The views of a scene show one set of named points, each view turned or mirrored, and shifted as a whole, with a little noise and some points left out.

Scene 1
View 1
<4>: 7 19 -6 -12 -5 -1 15 7 -3 -6 -7 10 10 0 1 -4 -1 -11 -10 16
<222>: 21 13 -1 -3 0 -1 24 -5 10 -4 1 14 -8 9 4 -6 -8 -19 -11 12
<211>: 26 15 -7 -2 1 4 22 0 11 -11 -1 -2 -13 15 4 0 2 -13 -6 -2
<65>: 11 0 5 -21 6 1 17 -16 -1 11 9 18 -13 15 5 -5 -4 -15 -17 15
<138>: 10 16 -4 -14 3 0 19 -7 3 -6 4 7 -15 12 1 4 0 -10 -9 5
<159>: -1 20 2 -5 -16 0 15 -3 -11 -19 -3 0 -19 7 0 2 -6 -20 -12 3
<209>: 28 14 -16 -22 29 2 24 -6 25 8 8 15 3 13 3 5 9 4 -4 10
<131>: 8 13 0 -12 0 -1 19 -9 1 -2 4 16 -8 7 2 -2 -7 -15 -13 15
<49>: 24 -6 -3 -20 4 7 10 7 -7 14 -6 5 16 10 7 -12 10 -5 -13 15
<183>: 14 22 -8 -11 7 -2 23 -3 14 -4 2 17 1 4 1 0 -4 -9 -8 15
<235>: 14 16 -8 -19 14 -1 21 -4 12 3 4 19 2 6 2 1 0 -4 -8 16
<9>: 34 0 -6 -1 -10 10 12 19 -5 -4 -16 -11 13 9 8 -15 10 -12 -9 4
<77>: 13 6 3 -12 -3 2 16 -7 -3 1 2 10 -10 12 4 -6 -4 -17 -14 10
<193>: 3 9 -1 -19 -1 3 12 -7 -9 -1 2 6 -11 11 2 2 2 -10 -13 8
View 2
<159>: -27 -8 -1 11 -20 10 12 -2 12 -14 15 13 3 -2 29 7 -17 2 -12 6
<235>: -11 8 0 7 -7 -7 11 1 -5 -4 10 -11 23 0 4 -4 -13 -3 10 0
<131>: -19 -2 -4 9 -12 -2 11 -3 1 -12 8 6 19 2 10 4 -12 -2 -5 -6
<49>: -6 13 4 8 8 -11 -1 -6 16 -14 0 1 12 0 -13 -4 0 -5 -12 -6
<222>: -15 3 -8 11 -15 3 15 -3 -4 -20 3 4 21 5 7 3 -20 0 -2 4
<193>: -19 -4 5 10 -12 0 10 -1 8 -7 14 2 12 -3 14 -3 -8 -4 -2 -1
<209>: 0 15 7 10 -8 -4 12 1 -9 -7 6 -25 26 -1 -7 -19 -13 -5 22 9
<9>: -7 22 -1 7 4 2 0 -7 25 -26 -2 7 -4 2 -7 1 -14 6 -20 16
<138>: -16 -3 4 13 -18 6 13 -1 3 -11 11 -1 14 -2 15 -6 -13 -3 2 6
<4>: -19 14 -5 2 3 -10 2 1 8 -4 14 0 8 -2 9 9 -16 2 -4 -1
<65>: -14 -11 5 15 -17 -2 12 -5 -1 -12 4 5 28 4 2 -6 -1 -10 -3 -14
<211>: -10 7 1 13 -18 11 15 -3 6 -24 4 -2 9 0 9 -7 -21 2 0 20
<183>: -15 9 -7 6 -10 -3 12 2 -7 -7 11 -7 20 1 8 1 -20 0 8 4
<77>: -16 -5 0 13 -14 2 11 -4 6 -16 5 8 17 2 8 -1 -9 -4 -8 -3
View 3
<159>: 1 8 19 4 -17 -10 -11 -4 12 -21 -5 21 6 -18 2 2 17 9 -5 16
<183>: 3 7 13 10 -3 -9 -12 -14 -6 -5 -17 19 14 -6 4 -13 -12 -16 -3 -4
<222>: 7 -2 8 12 -13 -16 -7 -20 2 -12 -6 16 16 -11 0 -6 0 -12 -1 1
<138>: 2 -3 14 8 -6 -9 -6 -8 3 -7 -5 16 6 -11 4 3 1 2 -8 1
<193>: 0 6 12 7 -10 -9 -5 1 1 -8 -9 12 5 -12 1 3 3 2 -10 -1
<211>: 0 -15 8 14 -9 -9 -11 -16 1 -9 2 16 6 -5 13 0 4 -2 5 8
<131>: 5 6 12 7 -11 -14 -4 -9 1 -11 -11 14 13 -15 -4 -1 0 -7 -8 -3
<209>: 1 -14 4 16 6 -6 -5 -14 -17 11 -10 9 6 4 12 -3 -23 -12 -5 -16
<65>: 7 -1 6 9 -13 -19 8 -7 -1 -6 -7 3 12 -16 -11 7 -2 -5 -16 -13
<4>: -6 18 10 11 -15 -7 -15 1 -4 -13 -15 13 11 -7 6 -12 6 -10 1 1
<235>: 2 5 10 12 -3 -9 -7 -8 -9 -1 -15 13 10 -5 4 -6 -12 -11 -7 -10
<9>: -15 -1 -11 25 -27 -8 -15 -1 -6 -15 4 -2 7 0 18 -8 22 -13 18 5
<49>: -11 6 -10 21 -21 -11 -2 8 -13 -5 -6 -10 9 -2 4 -3 8 -15 1 -16
View 4
<209>: -6 8 17 7 10 -21 8 -19 18 -9 17 15 1 14 -5 25 21 18 2 14
<193>: 6 10 -2 6 0 -9 -6 2 13 -10 1 5 -16 -7 -18 8 4 22 -6 4
<49>: 9 -1 20 -5 27 2 -1 -12 10 -10 4 -2 -15 1 -30 -4 19 19 -1 8
<159>: 11 11 -13 9 -2 -3 -11 19 17 -8 -1 2 -26 -13 -6 -2 -7 21 -4 -4
<183>: -5 8 2 4 -2 -11 5 -4 24 -3 5 2 -12 10 -2 10 7 16 -3 8
<65>: -6 7 2 8 1 -2 -11 -9 1 -8 11 1 -4 0 -21 5 5 24 -20 3
<77>: 2 6 1 7 6 -1 -9 1 9 -7 8 0 -13 -2 -12 -1 2 21 -10 1
<235>: -5 8 7 3 1 -12 5 -9 21 -6 5 4 -8 9 -12 14 12 17 -5 10
<222>: -4 5 1 8 5 -1 -3 0 16 -2 11 -1 -12 8 3 -1 2 17 -7 2
<9>: 20 -2 17 -1 39 5 0 5 17 -9 6 -1 -25 -2 -6 -15 13 17 13 1
<211>: 8 8 2 15 16 -9 -3 7 15 -8 16 9 -14 1 9 5 6 19 6 0
View 5
<209>: 8 23 -18 4 15 3 -10 -4 -6 -4 -29 -2 13 3 23 7 8 -10 -37 1
<77>: -1 -11 -7 5 9 -4 -3 -18 -11 -5 2 -9 -5 25 17 14 4 4 -10 12
<49>: -8 -4 -27 11 -7 6 -17 -17 0 0 -11 -2 -17 7 27 7 -1 3 -16 6
<235>: 12 8 -13 3 15 -6 -8 -12 -3 -2 -16 -12 4 12 19 0 10 -4 -20 1
<4>: 10 -9 -20 14 4 -6 -10 -16 -4 0 -2 -23 -5 14 19 -11 8 -3 -4 -1
<138>: 9 -4 -6 6 13 -6 -3 -9 -14 -7 3 -15 8 22 16 7 11 -4 -15 9
<131>: 8 -7 -7 3 16 -10 -2 -18 -6 -3 -5 -15 -1 22 15 4 9 2 -9 4
<159>: 8 -22 -5 14 9 -10 0 -13 -17 -7 20 -27 2 31 11 1 11 -4 1 9
<183>: 12 4 -13 9 17 -8 -3 -15 -7 -2 -15 -17 6 17 13 -5 10 -5 -15 -2
<222>: 3 -4 -9 11 16 -6 4 -21 -11 -3 -12 -13 -1 26 6 2 5 -3 -11 1
<65>: 2 -5 -2 -7 14 -8 -4 -20 -4 -3 -7 -4 -7 23 20 19 8 9 -13 11
<193>: 9 -8 -9 4 8 -6 -8 -10 -9 -4 5 -16 2 19 22 5 11 -1 -12 10
<9>: -15 -13 -33 34 -13 13 -8 -16 -15 -4 -1 -10 -13 17 14 -1 -6 -10 -12 3
View 6
<211>: -13 3 11 -9 9 -14 -8 -6 13 -4 -3 -8 -10 17 9 7 1 4 -5 4
<183>: -6 -3 9 4 -7 6 5 -9 13 -2 -7 -4 -4 18 -1 3 8 -4 1 0
<159>: -19 0 -3 -16 10 10 -5 1 11 1 5 -7 -11 0 -1 -5 6 7 -20 28
<77>: -10 -2 1 -12 -5 6 -13 -2 6 8 -10 -13 -3 6 -1 3 1 1 -9 6
<131>: -7 -3 2 -5 -6 10 -2 -3 6 7 -8 -13 -2 9 -1 -1 5 -4 -8 5
<193>: -6 -4 5 -8 -1 10 -2 -1 5 4 -6 -11 -2 9 -6 2 2 10 -11 11
<209>: 7 -6 24 10 -8 -8 7 -10 6 -3 -16 -8 5 31 -2 13 -1 9 9 -17
<4>: -13 -2 1 -4 -9 16 -6 -10 14 -5 -7 5 -9 9 -9 5 9 5 -1 14
<235>: -1 -5 12 4 -11 8 4 -7 8 0 -12 -6 -1 20 -5 6 4 2 2 -4
<9>: -21 5 4 -18 -4 -9 -37 -14 18 -9 -13 11 -14 8 -5 20 0 16 6 10
<138>: -7 -2 9 -6 3 1 1 -2 7 3 -4 -13 -3 13 1 0 1 6 -10 7
<65>: -2 -5 3 -9 -11 9 -9 1 -1 16 -17 -21 5 8 -3 2 -2 -1 -10 -3
<222>: -12 0 3 -6 -5 0 -7 -7 11 4 -8 -9 -6 12 6 2 5 -11 -2 -1
<49>: -7 -3 6 -12 -19 7 -29 -9 6 2 -24 1 0 10 -17 19 -4 18 5 0

In a view up to two points have been moved. Name them for each view, in the order of its rows, or write none.
view 1: <193>
view 2: <131>, <4>
view 3: <183>
view 4: none
view 5: <209>, <77>
view 6: <159>
